Points, in no order, along strands that fork, close into loops and pass close to each other.
In the rows, zero is written as 128.
Points whose rows are less than 108 apart are linked; no others are. Some points are linked to none.
K_882: [115 164  94 154 120 175  76 141 133  84 163 100 146  88 134 160  89 204
  89  57 178 153 115  52  46  70 136 139]
K_503: [137 121  63 122 105 157 176 181 120 140 100 114 183 165 144 167 118 156
 142 116 126 103 121 137 153 166 154 121]
K_341: [153 121  60 123  90 145 162 181 139 122 113 116 178 161 118 173 111 152
 142 109 132 113 140 105 112 133 132 136]
K_825: [156 133  92 122 140  85  69 108 135  84 158 164 178  57 130 159 138 155
 118 130 172 183 131  82  87 108  94 155]
K_108: [188 134  87 113 149  87 112 114  64 150 108 155 130 107 171 153 151 151
 148 135  86 129  69 212 134 134 148 118]
K_962: [144 121 144 165 159  96  71  78 128 122 151 175 130  88 133 115 127 108
 129 122 137 147  86 153 148 146  88 124]
K_978: [161 128 136  94  74 106 185 134 164 141 125 122 114 176 125 103 163 105
 129 137  72  92 109 120 100 161 155 134]
K_383: [188 117 105 131 148  84 113 110  73 146 124 162 131  92 153 141 141 135
 146 140  90 127  82 210 127 121 114 148]
K_578: [ 65 137 162 120 111 154  99 161 164 107  98  88 151 159  98 128  69 148
 137  90 155 138 159  64 103 138 114  90]
K_160: [157  98 141 132 137 158 137  93 122 114 152 139 141 103 117 108 149 125
 115 197 141 150 148 106 117 122 108 171]
K_879: [129  99 148 147 149 104 164 125  94 142 126 113  83 150 147  99 165  80
 133 125  62  83  94 181 140 122 165 115]
K_741: [114 145 125  93 134 161 179 128 122 164 113  99 102 188 151 117 180 109
 126 156  99 106 103 153 161 163 198 151]
K_863: [127 117 141 162 158 123  55  77 153 109 156 172 144  96 135 121 131 103
 115 117 160 153  86 123 152 150 112 112]
K_126: [145 132  97  89 108 200 193 142 141 130 135 103 162 159 116 154 149 158
 131 142 123 117 159 136 134 137 169 155]
K_696: [113 150 176 143  90 101 101 125 151 100 172 149 117 112 144  68  88 139
 118 199 126 153 175  90  90 109  98 154]
K_562: [152 106  72 133  98 102 213 151 107 124 131 126 132 165 184 131 164 108
 113 145  80  81  99 135 125 147 205 137]
K_967: [101 124 153 121 193 126 132 131  78 152 110 119  56 147 128 112 150  83
 136 123 122 114 130 198 181 101 142 168]
K_544: [112 125 124 146 109 165  88 122 161 116 149 131 157 140 118 125  93 146
 129 116 166 142 130  81 115 113 126  96]
K_416: [110 134 173  91 184 123 143 126  93 158 120  96  39 159 129  87 172  67
 132 132 107 108 120 175 160 111 158 177]
K_299: [147 105 150 133 149 168 138  90 124 132 145 129 121 131 130  96 164 105
 120 189 135 133 129 114 141 135 127 143]
K_429: [130 147 125 128 139 141  51  82 160 121 156 155 157  93 130 145 112 133
 128  94 173 167  99 118 148 142 120  93]
K_920: [102 136 149 107 143 174 147 112 132 150 109 121  99 151 103 133 155 104
 128 145 142 127 164 138 183 133 146 113]
K_774: [109 151 144 117 110 152  77 145 142  94 179 129 159  56 150 144  62 222
 100  99 168 191 171  95  61  70 121 129]
K_246: [ 91 146 135 100 146 169 109 132 154 134  97 120 157  97  88 175  90 157
 131  68 172 157 163 117 166 130 119  62]
K_142: [127 130 121 126 129  98  93 127 135  79 165 152 170  58 133 153 127 168
 105 154 179 183 178  81  86  84  91 165]
K_902: [147  93 153 163 144  87 146 119  95 136 145 134  94 117 131  99 136  91
 140 123  68  85 101 203 121 105 120 127]
K_492: [147  98  65 159  98  90 159 155 117 125 118 145 161 144 169 143 110 115
 126 103  99  91  76 129 139 147 160  74]
K_191: [151 111  90 135  86 115 159 155 150 125 122 138 157 172 123 141 124 128
 142 130 109 110 136 110 101 130 135 129]
K_970: [ 53 145 167 124  96 158  71 165 145  91 119 101 148 149 118 113  53 185
 125  91 153 150 156  74  75 117 118 104]
K_807: [111 117  95 122 121 141 164 167 122 147  77 115 167 171 136 164 124 133
 146 109 115 105 118 159 166 178 150 101]
K_697: [123 163 117 122 120 159  60 131 139  90 175 122 157  61 140 156  86 217
 100  66 172 178 130  76  50  76 129 133]
K_343: [ 78 152 135 141  96 176  75 172 133  89 126  89 152 137 119 131  56 204
 111  74 144 148 136  65  52 101 121 122]
K_784: [110 156  81 155 100 156  86 164 132  98 130 103 157 138 121 151  71 182
 110  66 161 131 105  53  62  96 122 138]
K_866: [117 106 103 165 168 159 131 113 103 142 130 140 131 134 168 116 175 105
 120 156 146 129  94 130 184 153 158 111]
K_477: [103 112 107 135 133 110 155 154 108 149  73 129 134 164 144 159 135 112
 139 106  97 104 106 175 175 164 156  89]
K_975: [146 120 158 135 103  96 164 121 125 142 136 134 105 150 114 112 122 117
 152 152  79 103 152 192 107 121 106 178]
K_800: [134 104 152 164 183 108 102  94  94 135 140 154  99 100 138 105 141  91
 137 133 129 126  90 182 164 130  91 138]
K_264: [ 94 120 149 120 119 114 140 144 156 136  83 130 121 173  92 130 119  96
 142 115 122 116 154 111 148 159 123  90]
K_937: [111 123 116 136 152  70 128 140  90 146  73 149 105 126 133 160 140 103
 139  78  87 115  94 200 180 148 141  72]
K_321: [105 136 180 124  93 158 117 118 157 114 170 122 136  91 131 111  68 179
 118 166 156 169 197 103 104  98 118 117]
K_592: [101 127 133 129 173 147 155 125  91 164 117  93  87 170 170 104 192 101
 123 166 103 113  95 156 166 142 204 161]
K_656: [160 124 109 103  90 106 212 136 133 134 128 120 113 170 154 112 176 102
 121 137  59  85  97 135 109 155 186 140]
K_586: [149  98 144 152 203  95  93  90  72 128 143 137 105  69 146  93 130 109
 127 122 126 133  69 194 155 147  65 167]
K_846: [120 134 173 132  89 138 107 112 161 115 160 136 126 127 121  94  98 143
 130 178 145 149 175  92 103 112 111 129]
K_15: [156 148  59 119 132  97  89 147 135  91 146 137 174  86 130 192 149 156
 129 104 185 155 128  70  91  84 109 140]
K_621: [164 111 108 143 141  80 119 112 110 106 138 169 154  75 124 147 150 133
 121 169 142 155 146 136 105 101  79 186]
K_538: [164 131  47 123 129 106 123 156 131 102 136 136 175 103 134 201 166 144
 134 124 174 136 140  94 111  87 116 140]
K_966: [125 154  77 154 105 167 136 190 125 113 116  66 175 150 107 166  58 175
 114  70 148 111 109  47  89 121 117 137]
K_282: [130 111  98 158 127 152 140 124 135 137 140 140 142 157 155 111 145 101
 121 142 143 109  98  96 156 146 150  91]
K_682: [148 152 174  79  70 112 146 125 184 151 117 119  95 160 113  83 159 109
 132 147  96 109 121 115 111 158 130 132]
K_745: [119 122 139 144 164  72 119 128  91 148  98 154  83 116 121 138 132  91
 141  84  94 106 109 210 169 122 114  96]
K_958: [106 145 182 117  97 126 111 114 171 131 129 129  95 149 104  89 116 112
 134 160 134 130 164  93 124 135 116 103]
K_453: [117 139 109  99 130 195 179 134 129 151 121 101 144 176 133 137 161 138
 131 150 121 112 137 150 162 157 184 144]
K_853: [120 141  94 138 120 194 138 170 145 127 117  69 178 141 109 156  71 167
 125  74 157 116 121  70 128 135 121  97]
K_963: [161  98  94 153 109 106 148 129 128 124 134 161 147 145 138 130 148 115
 137 149 105 112 122 130 107 116 135 134]
K_181: [147 128 176 106 132 149 133  89 137 148 133 118  84 138 121  77 175  89
 124 186 130 119 121 113 141 139 127 139]
K_272: [128 175 126  88 131 151  51  86 157 127 160 129 160  85 119 156  87 173
 137  61 174 179 111 109 126 141 127  79]
K_665: [148 107 142 155 148  69 131 124  79 143 130 137 101  92 135 121 121 105
 143  97  67  91  88 233 135 107 117 103]
K_329: [122 117 140 133 135 115 165 120 124 150 114 125  84 164 137 100 171  72
 128 139  92  93 106 132 155 145 162  97]
K_717: [103 134 175 115 139  87 151 134 123 141  89 136  55 151  82 113 129  74
 136 116 103 110 169 158 153 133 109 132]
K_17: [114 119 111 136 126 135 163 133 136 154 117 129 109 174 145 108 152  79
 124 128 124  96 107  99 169 159 163  79]
K_261: [ 76 140 191 114 106 160 114 121 169 123 143 117 124 101 109 133  65 167
 124 135 165 162 203 114 129 112 114  90]
K_430: [145 154 177 123  80  94 156 121 149 134 151 129  92 138 119  81 122 128
 139 179  92 119 171 154  94 130  97 189]
K_442: [113 122 165 127 125 112 149 125 124 152 104 132  98 164 101 130 126 103
 150 132  96 110 150 192 151 137 110 141]
K_957: [164  98 133 141 141 111 147 105 102 115 143 146 128 104 121 110 150 117
 121 191 119 133 147 142 107 112  91 207]
K_397: [ 93 132 141 113 136 177 128 120 147 137 108 126 134 126  91 155 116 133
 129 114 163 144 174 131 180 128 125  82]
K_105: [115  99 120 153 184 156 137 115  82 148 127 117 110 144 168 106 186 108
 119 171 117 122  92 151 169 143 172 149]
K_558: [177 111 116 138 178  80 104  88  74 121 142 152 129  53 134 111 124 135
 119 149 123 151  87 174 123 142  50 197]
K_238: [131 158 196  86  98 115 125 108 175 156 112 120  61 139 103  78 157  89
 128 159 125 118 136 108 136 143 120 121]
K_661: [189 119  95 130 148  74 107 101  86 125 135 175 145  69 138 147 150 138
 135 156 119 152 100 165 112 121  86 171]
K_84: [ 94 137 152 109 173 152 140 121 100 151  95 133  68 144 100 135 152  92
 123 133 136 132 168 168 193 112 143 149]
K_19: [103 154 138 101 138 172  79 116 165 128 139 109 160  80 104 165  73 188
 128  51 179 170 134 108 131 122 121  60]
K_764: [165 109  59 143 118  73 133 150 132 105 129 163 165 118 143 172 161 119
 132 137 137 121 128 111  97  96 126 139]
K_307: [ 89 131 127 126 122 167 125 167 155 120  89  79 166 159  98 148  77 138
 140  82 161 122 138  71 129 153 115  86]
K_347: [156 127 112 107 102 199 160 132 161 127 156  97 146 134 120 116 140 142
 117 151 156 126 153  61 112 120 149 123]
K_248: [141 145 168 155 103  87 138 114 134 112 163 138 104  97 139  70 107 128
 120 203 114 138 175 123  91 116  74 194]
K_524: [101 130 169  98 129  79 163 146 151 137  66 128  78 164  85 113 140  66
 133 109  92 106 157 114 138 160 130 103]

A fork is a point with three links, a tip a point with one. Leave the first point through the second and follow the links. Name the first fork or tip that comes.
K_807, K_503: K_142
K_264, K_524: K_846
K_853, K_307: K_784
K_84, K_920: K_661
K_19, K_246: K_416

Name the points in between on the shortest way along the links from the first point to the second, in order.
K_142, K_665: K_825 > K_15 > K_538 > K_764 > K_963 > K_191 > K_341 > K_503 > K_807 > K_477 > K_937 > K_745
K_264, K_299: K_524 > K_717 > K_442 > K_975 > K_430 > K_248 > K_696 > K_846 > K_958 > K_238 > K_181
K_307, K_697: K_853 > K_966 > K_784 > K_882
K_741, K_902: K_592 > K_105 > K_866 > K_282 > K_17 > K_329 > K_879
